Each row is a point on a landscape with many valleys, with its height.
From any point a ball takes the steepest step (drop divided by distance) to one of its 2 nearest points. It stops when none of these is lower. Distance is the straight distance between rows; heights are no part of it.
<488>: [ 12  18  -6  62  20  47  34   5 -23   2 -65  67   1 -39  12  25 -31  18
 -22  52  -5 -33  15  -9  30  23  -4  19]  h=393
<580>: [  8 -61   9  22  15  14 -46  27  -7 -33   1  11 -19 -13  -4 -56  10  40
  -3  88  14  37  27 -12 -22  46 -18  -6]  h=94
<472>: [ 93   2  14  14 -34 -28   1  53   8  14 -53  14  49 -42  -6   1 -23  25
  13  -5   0   5  -9 -10  49  21   8  52]  h=629
<1449>: [ 20 -11  31  12  -6  -7  -2 -37   7 -19  -5 -11  54   4 -21 -21  -5  37
  -9  -2 -31  44 -43  12 -10  40  37  21]  h=698
<275>: [-13  70  36 -34  10   4  43   0  20 -56  -8  24 -10 -12 -11  -1 -39  49
  -8   2  14 -59  27   0  23 -16   5   8]  h=763
<948>: [ 24 -14  -5  20 -44 -17 -29  -4  26  14 -34  12 -34  15 -31 -66  16  54
  19   1  19  32  23  12   7  39  -4  -3]  h=483
<848>: [ 32  35 -13 -27  64 -34  36 -13   5  32 -24  32 -46 -78  24  11  30 -19
   1  10 -21 -27  -9 -46   5 -20   6  34]  h=161
<1139>: [ 14  -4  39 -61 -46  22 -14  -2  15  -2   3 -31 -15  40  -2  -9 -15   9
 -43  14  27  55  -1  11  85  16  62  -8]  h=565
<311>: [ 30 -36 -50  56 -29 -48  14  28 -23  33 -33  12  12  -5  -1 -12  11 -14
  -2  12 -14 -17 -23 -26  46 -15  12  -8]  h=260
<229>: [ -6  -5  -6 -40 -24   6  -2   1   7  15  44 -17  49  17 -27 -12   1 -32
  13  29 -34  41 -47 -16 -32 -47   3  27]  h=861
<1569>: [-33 -11 -44   6 -35 -35  57   0  44  29  14 -29 -40  15 -75 -36  12  46
 -11   9 -17   2  -8  36  15 -14 -12 -25]  h=786
<1324>: [ 33  69   3 -35  34  -5 -21 -27   6  -5  20  14  15 -15  18  14  19 -43
  31 -12  -2 -12   4 -88 -44 -72 -47  36]  h=454
<669>: [ 27 -29  23  13 -45 -10 -27  41  27  17 -31 -22 -50  27  28 -34   0  43
  19  15  41  15  37  25  46  70  -3 -10]  h=451
<383>: [ 51  40  25 -59 -28  18   3   5  58 -22  -4  22  -7   1  27  35  12  56
  13 -88 -20  -9  -7   4   1  13  -1  37]  h=430
<288>: [ 31  78  29 -52 -28  31 -15  19  28  -7  -1  36  -2  17  24  48 -53  64
  11 -42 -33 -14 -20   9   2  20  31  25]  h=479
<1451>: [ 54  70 -40   6  43 -26  23   3 -13   5 -45  55 -13 -58 -16   3  17 -43
 -15  22 -19  10  11 -39   5 -16 -10   6]  h=252
<558>: [ 27   7  24 -67   1 -20  28 -31  34 -37  39  16 -66  11  27  11  10  12
  27   3  10 -27  21 -68  13 -52 -23   2]  h=515
<478>: [-25  -2 -34 -31 -20  -7 -31 -20 -28   9 -28  48 -45  17 -19 -25  45  -9
 -69  17   3  12   8 -13  -7 -16  -2 -26]  h=531
<1316>: [ 36  26  33 -48 -10  -5   3  -6  35  20  11   4  88   7   2  20  24 -42
  -8 -18 -12  38  -5  21 -19 -17 -44  35]  h=819
<41>: [ 35 -32   2  22  -5  -3 -10  -4 -19   8 -21  37  32 -14  23   9 -18  28
  -6  32 -59  12 -25   4 -20  48  20   9]  h=740
<38>: [-24  53  23 -15  42  20  19  -9  -2  -6 -12  49 -15 -10  20  20 -13  24
  -2  21   9 -39  23  17  -7  18  -2  -7]  h=813
<315>: [ 48 -43  29 -24 -44 -26 -19 -20  41 -23  31 -26  14  49  27  43  34  25
  34 -11 -29   4 -53 -27  -7  11 -42 -18]  h=733
<796>: [ 25  11  30 -31 -39 -18 -14  17   6 -18  -3 -19  32  12 -50 -37  -1 -10
  38  -1  12  62  -7   6  10  -6 -27  16]  h=563
<328>: [ 23   8  17  11 -41  -8 -42  24 -20 -18 -31  33 -33   0  72  12  27   1
  32 -72   4  -1  13 -17  15  16 -24 -14]  h=195
<697>: [ 16  35   2 -41  13  -2  30  42  62  81  25  -6 -13  -1   5  -1  12 -14
 -10  52  -2  51  39  34  13  12 -26   4]  h=872
<1392>: [-44  -3 -18 -27 -32  -1 -26   7   6  93  -8 -23   5  63 -26   6  -5   3
 -16   1  36 -15  12  -6  36   6  50 -14]  h=211
<1503>: [ 14 -30  11  11 -46 -34 -28   9  -2 -12 -36  -5   8  11 -20 -67  45  -4
  19  -2   6  65  16   4 -17  -1 -45 -27]  h=524
<427>: [ 21 -43 -27  29 -42 -44  -6  20 -28  37 -44  19 -29 -13   6  -2  -8  47
  -3  31  12 -40  -1 -34  56  21  41   3]  h=217
<171>: [-22 -27 -50   9  21  -1  11 -21 -24  -7 -24  33 -19  -3 -55 -58  16   8
 -60  33  13  32  35  -4 -19 -10   4 -13]  h=574
<1192>: [-32 -23   7   1  -3 -30  51  15  16  13  34 -58   3   6 -18 -22 -19 -29
  45  -3  -5  32 -14  16   0 -10  -1 -13]  h=138
<444>: [ 31 -32   7  -4 -60 -39 -25   5  43 -35   5   1  12  10  -5  18  15  45
  11 -54 -34 -20 -38  19   3  19 -54 -18]  h=705
<975>: [ -3  34  31 -19  20 -14  38 -37  45  24  16 -71 -17  41  -1   6  -6  38
  12 -37  47 -21  42  -4  30  46  42 -24]  h=299
<898>: [  0 -20  23 -70  -2   0  58   9  18  53  29 -54  18  24  -2  42 -20  -6
  69 -69  15  35  -7   4  12   4  -4  30]  h=243
<748>: [-39  26 -28  50  33  37   3  21  -6  61   1  38   5 -19  16  -3  -9 -17
  19  26 -37   4   5  19 -51 -21   5  15]  h=893
<276>: [-38 -37  10 -17  -6  23 -45  10 -42 -25   8  13 -31  -2 -16  29   1   0
 -41  10 -48  42  -4  26 -44  67   6 -28]  h=605
<192>: [-40  28 -36   5 -24 -30  17  15  36  26  17 -13 -25  28 -72 -27  21   5
   4 -34  -1  18  25  19 -29 -15 -30 -25]  h=757
<1542>: [ -4  53 -24  22  15  -1  -6 -32 -21 -25   9 -24 -41  25 -49   1   5 -12
   6 -57   3  25 -25 -60 -11   6  48 -46]  h=447
<1279>: [  4  26   6 -53  43   3  -5  -5 -29 -62   3   8  25 -25 -17  17   4 -20
  -8 -28   8 -13   9 -13 -34  22  25  22]  h=795
<1614>: [  0  25  -3  59   3 -36  -7 -55  11   5  -2 -50 -20  26 -60 -21  -9  12
   8 -37 -10  19 -21 -26   4  40  44 -51]  h=366
<683>: [-14  -4  28 -40  28  -6  17 -13 -32 -25  -2 -10  68  15  20  21 -34 -32
  -5 -21   0 -22   5  34 -36   2  29  15]  h=840
<1136>: [ 50 -23   6  24 -42 -13 -21   1  42   0 -12 -18  12  19 -13  45  35  38
   9 -51  -3  30 -39  47  17  40 -48  24]  h=678
<140>: [ 45  10 -35   0   8 -47 -17  44   7  45  -5  -8   8 -55 -33  20  11 -71
  -1 -24 -15 -36   3 -11 -16 -39 -73  15]  h=314
<1110>: [  9  -3  36 -13  12   6 -21   8  29  -3  33 -73  42  50  -5   1  20  -8
  -1   1  69  20   6 -10  39  23  17  10]  h=575
<986>: [ 20  -3 -46  60 -26 -44   4  15  -5   1 -19  21 -20   1 -11   9  27   2
   3 -25 -57   1   5   3  -5  39 -35 -51]  h=349
<1045>: [-57 -39  32  28 -15  20 -28  13 -27 -15 -17  16 -40  -1  21 -20 -10  17
  17  74  11  23  23  12  12  32 -26 -43]  h=159
<1357>: [-15 -40 -14  24  11  40  25  39 -58 -38   9  -4  59 -22 -17 -14 -74 -32
 -21  10   7 -37 -17  10  22 -27  39  40]  h=758
<663>: [-37 -18 -34  49 -20  29  -2   8   7 -16  49 -18  38  30   3 -32 -15 -28
  -8   2  -8 -21  -7  23  -2 -60  14   1]  h=833
<344>: [ 29  17  14 -34 -15  -8  50   3  24 -17  19 -32  14   1  -3  36  -5  42
  14 -84 -14 -15 -31   4  12  -3  37  22]  h=380
<338>: [ 44  38  28 -26 -18  23   5   1 -15  19 -47  36 -43 -16  67   0  16  14
  24  29  10  41  10 -12  45  12  15  -5]  h=293
<210>: [ 39  61 -13 -13  -6 -38  62 -21  38  38 -23 -56 -59  26 -12  12 -16  44
  38 -47  26   9  14 -17  36  37  35   4]  h=355
<195>: [-20 -22  -9 -12   4  -8   7  10  -8  -4  60 -27  29  16  15   8 -34 -37
  34  69 -31   0 -50  -9  -9 -45  19  16]  h=829
<1628>: [  3 -26  -7  33  36  20 -20  -1 -33 -31  18 -22  60 -10 -49 -24 -38 -19
 -24  51  -3   0 -19   1 -14  18  46  47]  h=704
<1023>: [-15 -21 -23 -31  -3  -1 -42  36  -7  78 -20   4   8  18  -4  -4   3   8
 -32   4  58 -24  41  17  16  18   7  11]  h=249
<803>: [ 39  43  -9  29  32 -11  47 -25 -24 -16 -52  71  10 -59  17  18 -14 -17
 -28  67 -30 -17   5 -23  19  -5  13   9]  h=329
<571>: [ -4  -2  10  -8  14   8  18 -11  31  18  31 -80  61  62 -54   8  -1 -35
 -33 -25  33  44 -14  53  33  12  -2   4]  h=619
<1600>: [  0 -26  37 -54 -28  -2 -18   8  50  12  25   6  13   2  56  18  13  19
  13 -18 -14 -14   6  21   1 -22 -35  -4]  h=623
<69>: [-34 -12  50   2 -15 -25 -31  30 -14  27  -9   0 -61   8  39  -7 -11   8
  86  61  14   2  26 -15  -8  26 -11 -35]  h=213
<1124>: [-84   1  -8  10 -29  34   3 -45  -5  -6   8  46 -35  24  33 -38  12  32
   5 -38 -13  -5 -10  -1   2 -49  26 -29]  h=275
<32>: [-55 -34 -12  23  14  52  43  19 -35 -37  22 -13  27  -6   8 -14 -30 -52
 -17  -2  12 -18   8  40  19 -63  11   7]  h=797
<1396>: [-38  20  13 -19  15  14 -80  23 -17 -26  18  16 -28  25  -5  33  -4 -15
   8  34  30 -38  16 -43 -45 -26 -38 -23]  h=514
<1122>: [-37   6 -19   7  59   3   2 -29 -19 -13  58 -53  17  12 -31  10  -2 -47
 -31  60  -9 -11  10   8 -85   4   3  -3]  h=507
<287>: [-44  -9   6 -64  21 -12 -14 -33  16 -36  50  -5 -68   5 -11 -21  31  16
  20  39  19 -11  17 -51 -12 -51  -4  -7]  h=450
<200>: [ 29 -38 -15  40 -15   5  16  -5  -6 -16  15 -12  73  15 -10   4   4 -24
 -54 -15 -10   2  -5  39  19   7   8  -1]  h=607
<788>: [ -8   8  17  -1 -18   2 -44  21 -23 -41  20  19   1  19  19  28 -33 -31
  17  55  -9 -67  -4 -12  -1 -29 -40 -20]  h=457
<1000>: [ 94  -4  15  34 -25 -29  -3   8  28  -2 -68  -1  47 -27 -24  30   8  42
  16 -38  12  22 -37  33  22  53 -29  50]  h=653
<620>: [-12 -27 -12   7   7 -17 -24  -8 -54 -27   4   9  32  -4 -20  -7  28  -9
 -22   6 -45  65  -8   3 -74  47  -3 -12]  h=649
<1258>: [-12 -17  38 -48 -54   3 -29   4  -6 -12 -16  14   0  19 -25 -54 -34  30
 -39  28  16  34  30  19  45   4  23  -2]  h=594
<130>: [-17  20  -5  40  35   4 -29 -40  -5   5  27 -68  40  31 -65 -12  -1 -11
 -20  23  -1  35 -29   1 -86   9  11   3]  h=569
<678>: [ 82  52  -6  -9  -7  34   5  -1   9   7 -66  45 -78 -18  71  14  18  28
 -17 -15  -1  12  35  18  17  34  18  24]  h=300
<182>: [  7  42  -9 -47  42 -11  -9  20  15  59   1  27 -84 -67  10  32  15  -8
  27   8 -25  -2 -16 -63  -2 -21 -38  22]  h=248
<769>: [ 23 -50  -7  16 -26 -25 -33 -27   5 -23  35 -35  37  27  49   7  31 -28
  21   4 -16 -15 -36  -4 -42 -21 -25   3]  h=761
<866>: [  5 -37 -43  70  19  -2 -21 -35 -31  18 -28  32  55 -28  15 -49 -21  -9
   3  75 -25  -7 -17 -36 -50 -14  20  18]  h=601
<1511>: [-24  38  -8  33  29 -18  21 -33 -23 -28  -4   8 -53  -1 -11  -4 -12  -6
  13  41   3 -29  -7 -40   9  -4  48 -27]  h=480
<124>: [-34 -18  23 -32  25  34 -39  23  12  -3  -5  49 -12 -16  35   0  38  13
  -2 -24  43 -28  45  29 -26 -23 -51   9]  h=330
<821>: [ 41  -6 -51  32  31  -3   4   8 -33 -14  13 -46  34   2 -25  35  48 -38
 -20 -16  12  14 -34  -6 -22  33  15  24]  h=710
<253>: [ 29 -29  34 -16   9 -34  18 -11  21   1   4  -4  80 -16  34  35   7 -33
  -8 -21 -57   8 -21  45 -44  18 -39   2]  h=796
<1220>: [ 15 -12   4 -29 -13 -18  44   0  50  30  36   5 -53 -16  74  27  20  14
  45 -39 -19 -31   4   1  19 -33 -37 -10]  h=593
<136>: [ 30  -5 -69  43  -2 -29  11  19  49  29  -4  -1  34  13 -77 -16 -16  23
 -44  21  23 -43   7   7  32  10 -10  34]  h=835
<1453>: [ 32 -24  12  23   4   0   4  -5  14  30  12  38  48 -46  72  34  24  -2
   5 -10 -77   4 -43  27 -22  11 -13  17]  h=771
<836>: [ 47  30  39 -49   2  11  30  29   4  34 -21 -60  16   1  -7  33 -28  22
  79 -57  31  55 -20  -8  26  35  31  54]  h=292
<1282>: [-35   6 -21  16   1  17  12   3   6  15  20   9  36   7   1 -44  10  -9
  -4  31 -18  26  -2  10 -41 -61  -4  -7]  h=865
<533>: [-17 -10  39 -14 -22  20  -8  11  31  -9   0 -10 -61  37  61  -7  14  58
  25 -23  45 -14  38  10  51  16  14 -18]  h=416
<1443>: [ -7 -20   2  -8 -31 -11 -35   1   2  -1   2  31   2  14  57 -15  41   1
  42 -68  33 -24 -10 -30   0 -51 -23  -5]  h=147
<1328>: [ -8 -27 -60  22 -28 -37  23  12  46  38  30 -28  13  15 -83 -18  -9   1
 -31  39  -2 -24   1  33   5 -31 -29   2]  h=811
<170>: [  -8    3    2   79    8   -9    1  -25   15   13   16 -104    1   16
  -69   -4  -15  -24   31  -27    2   36  -38   17  -15   33    8  -36]  h=284
<378>: [  0  42  -9 -54  14  24  -8  43  36 100 -11  21 -30 -22  -4  16   4  -6
 -24  -6 -19  27  51  48 -28   7 -38   5]  h=887
<1646>: [-23  19 -29 -17  42 -19  -3   7  32  62   6  18 -78 -52  10  -5  47  -3
  31   8  -1 -12  14 -29 -44 -53 -41   3]  h=313
<402>: [-22 -76  18 -23 -11 -15  -4 -43 -14  -5  48 -54  50  23  38  15  -6 -44
   7  22 -20 -17 -44  13 -10 -24  22  10]  h=793
<1463>: [-32 -28 -20  54 -10  63 -12  -6 -20  37 -27  68   4   1  75 -26  33   9
 -40  14 -22  44  11  18 -20  -1 -14 -25]  h=418
<1406>: [-50 -20  13 -28 -23   5  17 -18  21 -23  26  24 -28  35  57 -22  15  10
  21 -56  25 -38  -4 -28  16 -76   0 -22]  h=204
<746>: [-84 -34  21  32   7  41 -45  16 -36  23 -25  58  13 -13  33 -13  -4  -6
  35   0 -10 -14  17  38 -43  -5 -34  -6]  h=491
<1551>: [ 47   2  46 -60 -12 -24  25 -23  37 -28  20  -8 -54   9  64  21  28  35
  47 -26   0   1   6 -35  17   8 -25 -23]  h=558
<1421>: [ -8  -8  37  -7   3 -10 -12  33 -15  48 -31  24 -26 -23  81 -11  11 -21
  49  44  17  16  32 -26  26   8 -15 -12]  h=251
<1428>: [ 34  16  -6 -18  -5   4 -25  16  -6 -39  31 -27   1  29 -44  55   6 -14
 -44  10   9   3 -11 -17  15  54  14 -18]  h=492
<623>: [-20  -5  -9 -49  30  10 -52  38   4  44   0  11  -9  -2  -3 -14  48  -9
  -1   4  47   6  41  12 -20 -11 -36  21]  h=288
<1038>: [ 20  71 -17  -1  11 -20  21 -18  -4  38 -11 -29 -50  21 -15  25  20  -5
  34 -50   2  26   9 -71  14  34  33 -19]  h=407
<1341>: [-19 -38   2 -14 -22 -49  14 -18 -79 -55 -10 -32   0  -8  18  21 -31 -60
   7 -29  -8 -35  -7 -11  15 -39   9 -25]  h=342
<784>: [-44 -45  28  22  -8  37  30   5 -54 -73  10 -24 -39 -43 -26  33 -51   7
 -26  37  11 -34 -26  10  48 -13  28 -11]  h=272
<145>: [-20 -11  -2  83 -17  17 -15 -68 -27 -63  10  15  -5  -1  10 -26 -35 -42
 -60  53 -23 -30 -30 -24  24 -36  32 -46]  h=445
<980>: [-21  13   9  54 -14  21 -42 -67  20 -50  44   0  15  21  16 -38 -22  -2
 -32   7 -24 -29 -34 -26   1 -40  44 -50]  h=348
<743>: [ 16 -39 -29  43 -52 -30   9  -9   8  -6  -8 -42  31  46 -45   3  17 -19
 -31 -26   7  11 -37  19  31  -4 -20 -13]  h=639
<1394>: [ 47  50 -29 -27  29 -36 -28   7  16  17  -8   6  -5 -58 -11 -19   1 -64
   2 -12  -6 -45 -10 -54 -13 -75 -51  34]  h=372
<1683>: [ 26  -3  23 -30   1  45  -6   9  13 -31  41 -14  80   9   7  25  40 -13
  18 -52 -18  57 -35  19 -11  -1 -29  50]  h=846
<431>: [-23 -28   4 -34 -43 -10 -11   2   5 -17  -5  47 -27   7 -26 -21 -33  18
 -59  51  17 -32  31  24  35 -13 -20 -36]  h=624
<149>: [ -8  14 -13 -39  23 -16  27 -21  17  42   3 -75  29  58 -65  30  19 -40
  -9  -9  55  67  -5  18 -18   6 -30  14]  h=654
<740>: [ 18  33 -17  -4  22 -39  46 -22  15  20   7  -5  -2  -5 -16 -17  -9  -4
  36   6  -7 -18 -12 -25   6 -17  34  12]  h=561
<1376>: [ 21  42  41  54  18  36   7  23 -12 -34 -41  51  31   7  37  45 -42   2
 -12  12  11 -61  13   3  43  27   6  -2]  h=455
<1334>: [-42 -60  10  14  -3  22   5 -23  -9 -58   3  28  -1 -15 -17 -37 -71  26
 -57  43  11 -66  21  16  16 -19   2 -17]  h=667
<231>: [-25 -18  22  26  -6 -11  40 -24 -65 -63  12 -72 -16 -16   5  22 -57 -68
   1 -35   4 -28 -24 -12  42 -18  42 -57]  h=274
<98>: [ 36   6  28  36  18  12  19  18   6 -26 -32  32  80 -30  42  32 -63   5
 -32 -15   6 -33  26  38  26  33  -2  18]  h=499
<1199>: [ 10 -44 -33   7  -4  -6  17  -8 -47 -22 -41  22 -36 -38  15 -36  42  29
 -15 -60  38  -8  11 -13  20 -10  37   9]  h=444
<369>: [ 30   0 -64  19   3 -13 -40  62 -36  -1  10  -4  19 -20 -23  36  20 -74
 -21  16  -2 -26  10 -27 -26 -11 -53  13]  h=266
<672>: [ 31  28   1 -22 -23   2 -36  -7 -19 -17 -58  43 -67  -5  42  28  22  43
  13 -48 -12  -4  -1  -6  -7  49  12   3]  h=245
<141>: [-43  18  42 -34  15   3  18 -40  15 -14   3 -16 -18  34  28   7 -30  41
 -19 -34  56 -68  34   3  21  17  49 -21]  h=226
<885>: [  -4   -4   19   -5  -12  -21  -36  -36  -32    9  -15   -4   55   -2
    4  -20   39  -19   21    2  -47   65  -33   -2 -102  -19  -13  -10]  h=694
<1013>: [  8 -17 -60  82 -35  -4  19  35 -23  21 -32  48  -9 -19   9 -26   7  -5
  17   5 -52  32 -16  -7  11   8 -12 -29]  h=304
<1373>: [  8 -39 -18   9 -11 -17  22  -5 -85 -34 -23 -19  -3 -22  23  -1  21 -39
   5 -50  12  -5 -21 -40  39 -17  54  -9]  h=396
<631>: [ 40  32 -13  55  -6 -12   2  26  12  -4 -46  24 -49  11   6  22   2  18
 -22   2 -28   2  30  -9  25  78  -4 -45]  h=398
<1007>: [-43  16  -2  10  -8  35  32 -22  -9  -7   1  19 -53  12  15 -37  13  31
 -12  -9 -27  26   8  35   2  10  16 -28]  h=340
<329>: [ 20  69  -2  -1  34 -12 -16 -36  13  41   6  13  18 -10  -1   4  -2  -9
  47 -21 -18 -27 -28 -64 -44 -35  20  21]  h=544
<987>: [  6  55 -18   1  24  -6   2  27  73  44  30  -6 -23 -22  -5   7  38 -16
  30 -66 -10  -7  13   8 -42 -20 -52   5]  h=926
<889>: [-13   0  49   3  -9  12  -4 -70  24 -54  24  22  37  26  50 -23 -20  19
 -21 -17 -30 -27 -10   1  -4  -5  41 -18]  h=236
<1466>: [-30 -47  10  21   7   2 -32  45 -40  22 -22  40   8 -28  30  -3 -34 -14
  32  21  12 -38   7   7 -11 -14 -22  16]  h=522
<1232>: [ 43 -36  35 -15 -28 -38  19  22 -17 -30 -21 -11  56 -28  11  -7  -2  -5
  29 -12   9  14  -6  20  29  12  -8  21]  h=602
<292>: [-26 -13 -13 -29  11  10   0 -14 -54  -4 -32  31 -55   1  29  -4  45 -12
 -25   3  42  -5  15 -22  35   0  18  -7]  h=489
<1482>: [-19  16  -8 -42  18  10  29 -53  19  12  24 -65  -2  51 -43  16  30 -13
 -10 -62  11  52  -3   2 -27  30   9 -21]  h=693
<553>: [-20  39 -13  25   7  11   5   3   3 -20  20  23 -41   8  -8  38 -20 -26
  23  71  -2 -58 -16 -44  14 -42 -20 -14]  h=388
<1160>: [-15  -4 -15  91  23   2  -1 -58 -36 -26 -24  28   3 -14   5 -41 -47 -10
 -12  79 -49 -10 -15 -39 -18  -7  42 -30]  h=534
<439>: [-56 -22  39   4  20  46  12 -25 -44 -65  45 -31 -52 -31 -20  -6 -38 -28
  -7  43   5  13 -15  29  23  -2   9 -41]  h=353
<1141>: [-39  21 -14 -41 -11 -20 -14  -3 -20  28  -7  21 -22  12   8  19 -28 -49
  15  40   6 -32   2 -56   7 -46  14 -13]  h=309
<197>: [-59 -17   1  40  19  76  -9  -2 -30  -7 -28  68  -3 -25  28  23   3   7
 -21  -2 -26  20  10  43 -38  14 -37   0]  h=456
<1609>: [ 40 -23 -25  65  12 -24 -14 -18   3   1 -23 -63  45  31 -45  30  30 -16
  -6 -18  47  13 -42   5  15  31 -20  32]  h=673
<236>: [  4 -44   5  36  -9 -21 -28 -50 -27  19  -4  -1  80   5  -2 -54  -5 -16
  13  56 -39  27 -43   3 -63 -26  26  11]  h=648
<334>: [  3  54 -47  33   0  11  22 -11 -10   5 -39  51 -44  -5 -51 -73 -13  39
 -39  14  -1  31  25  -5   9  21  20 -12]  h=578
<1084>: [ -1  42 -32  33  31  35   8 -11  15   6 -36  61 -20 -20 -20 -83   5  50
 -15  71  28  37  44  -9  -2 -10   8  28]  h=523
<551>: [-34 -29 -36  10 -25  45  -2  17 -27  23 -22  24 -41  -7  17 -32  29  13
 -22 -31  -8  57  23  30  -4  12  -5 -19]  h=384
<78>: [ -19  -25   48   30   -7    7   38    9  -58 -101   32  -79  -55  -37
   -7   58  -36   -8   -6  -14    7  -24  -16    4   44  -11   29  -32]  h=188
<1702>: [ -8   2  31  -8   5  13  50  -1   6 -67 -12  35  17 -20  -3 -12 -57  27
 -45  15  18 -62  50  45  25 -15  -7  10]  h=715
<121>: [-22  36  26  -9  20  24  19 -62  21 -46  13  19  24  19  60  10  -2  30
 -24 -53  16 -68  20   6   9 -10  33  -6]  h=130
<1518>: [-49  13 -25 -12 -23 -11 -13  32  -8  69   4  -3  14  43 -14 -13 -17 -43
   3  59  21 -15   9  -8  13 -48  21 -24]  h=256
<1286>: [ 36  18 -12  -9  36  24  20  17 -37 -26 -11  -8  31 -29  -2  23  27 -19
 -11 -30 -10  21 -16   0  10  26  37  40]  h=749
<405>: [ -7  16  12 -61   6  24 -17  16  23  14  28  35   1  -6  17  52 -23  58
   0 -16 -12 -43 -29   7 -23   0  33  45]  h=537
<84>: [ 38  22  41 -32 -21  -1  36  36   6 -28   8 -58  15  13 -15  31 -34  27
  25 -66   6  41 -19  -4  56  10  12  28]  h=335
<1534>: [ 37 -49 -32  34   7   9  -1 -16  41  28   7 -10 112   6   4  14   3  -3
 -39 -20  10 -38 -20  48  -4 -15 -13  51]  h=572
<1589>: [-59  12  11 -13  53  24  -8 -33 -11 -41  33 -24 -25   2 -22  -6 -10 -11
  -5  34  15  19   7   5 -41   8  13 -18]  h=440
<1259>: [-55 -20  27 -49  -8  21 -68  18 -30 -16  25   4 -27  27  -4  36  -5 -15
 -17  21  -5   5   2 -15 -20  15  -3 -22]  h=564
<1071>: [ -1 -15  14 -43  12 -26 100   6   6  34  12 -72  26   4 -17  13  -8  -8
  37 -29  -2  20  14  41  21  31  14  -3]  h=197
<653>: [-26  10 -12 -57  41 -16   8   3  13   0   5  27 -64 -38 -15 -42  28  15
  35  37  27  -8  22 -19 -11 -45 -22  24]  h=379
<598>: [ -2 -15 -17   8 -32   0  12  51 -33  11 -38  37 -59 -35  -3 -11 -46  56
  20  56   3 -21  -4 -17  57  13  22  32]  h=165
<298>: [-33 -24  19 -27   9  33  -9  43  19 -29  21   2 -54 -10  42  24  26  31
  20 -32  44 -34  26  10  20 -12 -10  -2]  h=376
<1366>: [ 35  26   5   8 -28  13   0  37   9 -36   2   1 -18   4   1  30   7  18
 -25 -26 -26  14   7  19  23  47  -7 -12]  h=442
<936>: [-32  23 -22  17  14 -13  30  -4   5  28  16 -49   6  37 -32   4  18 -20
   5 -66   0  28  23  27 -58   8 -22 -45]  h=729
<1252>: [ 14 -29  11  28  26   5 -28 -66 -15 -10   3 -48  62  -1 -60 -39 -19   2
 -23  35  -4  52 -29   0 -18  31  46  -2]  h=641
<966>: [  2  28 -29  41  36  -6   2  13  22  50  15  11   0 -30  25  28   0 -34
  32 -28 -46 -49 -12   3 -48 -38 -33  -4]  h=920
<896>: [-24  22 -15 -31  10  -3  15  37  32  72  -5   1 -21 -24 -24  12  -3  12
  18 -67  11  -6  31  47 -29  26 -25  11]  h=903
<679>: [ 43  -9  14  22  45  28  -1  33  42   2   8  10  94 -27  14  16  -5  12
 -42  -7  13 -36  28  35  -1  25 -13  47]  h=535
<1346>: [  1 -65 -32   9  16  19 -31  47   6 -12 -10  26  -6 -46 -23 -44   7  33
 -15  28  20  25  28   5 -20  16 -31  29]  h=151
<1580>: [-10  60  -6   2  32  33 -28   2  12  18  -1  42 -26  -9  -4 -51  44  17
   2  43  38   5  22 -40 -12 -44 -15  17]  h=458
<1127>: [ 20  25  21 -62 -17  24 -23  28  -1  12   8 -30  18  39 -26  31  10 -12
 -30   2  28  57 -10  -6  36  39  25  22]  h=536
<893>: [-21 -35  -4  65   5 -39  38 -16 -23   0  28 -89  -1   8 -54 -26 -21 -45
   0   4 -17  24  -3  36   5  30   8 -52]  h=214
<1587>: [-11 -15  28 -60 -17  21 -42 -10  23  14  20  15  64  13  15   8 -20  37
  10 -26 -19  -9 -21  43 -36  -1   4  47]  h=587
<1687>: [-13  58  21 -23  45  25  -4  18  48  57  14  26 -33  20  29   8   2  14
  20  47  13  -4  39  12  -3   6  -6  -1]  h=849
<845>: [ 38 -59 -64  13   8 -14 -22  39 -17 -18  18 -11   4 -37 -44  -8  30 -22
 -30  55   2 -10  10  -2 -22 -10 -52  25]  h=212

Two balls start at each pair of points below. Name the first point that both come to, or write never.
<1600>, <1136> | never
<1702>, <1232> | never
<1569>, <896> | <1127>

Call two points neighbours if one is among the 2 nearest of the other. Go from one point of each pair to the other, from neighbour to neighbour, staying as low as possible. Name the highest point that can't be avoided.
<1392>, <1192> | <885>
<848>, <121> | <1600>
<580>, <1443> | <678>
<848>, <598> | <488>
<78>, <848> | <334>
<1192>, <121> | <1542>
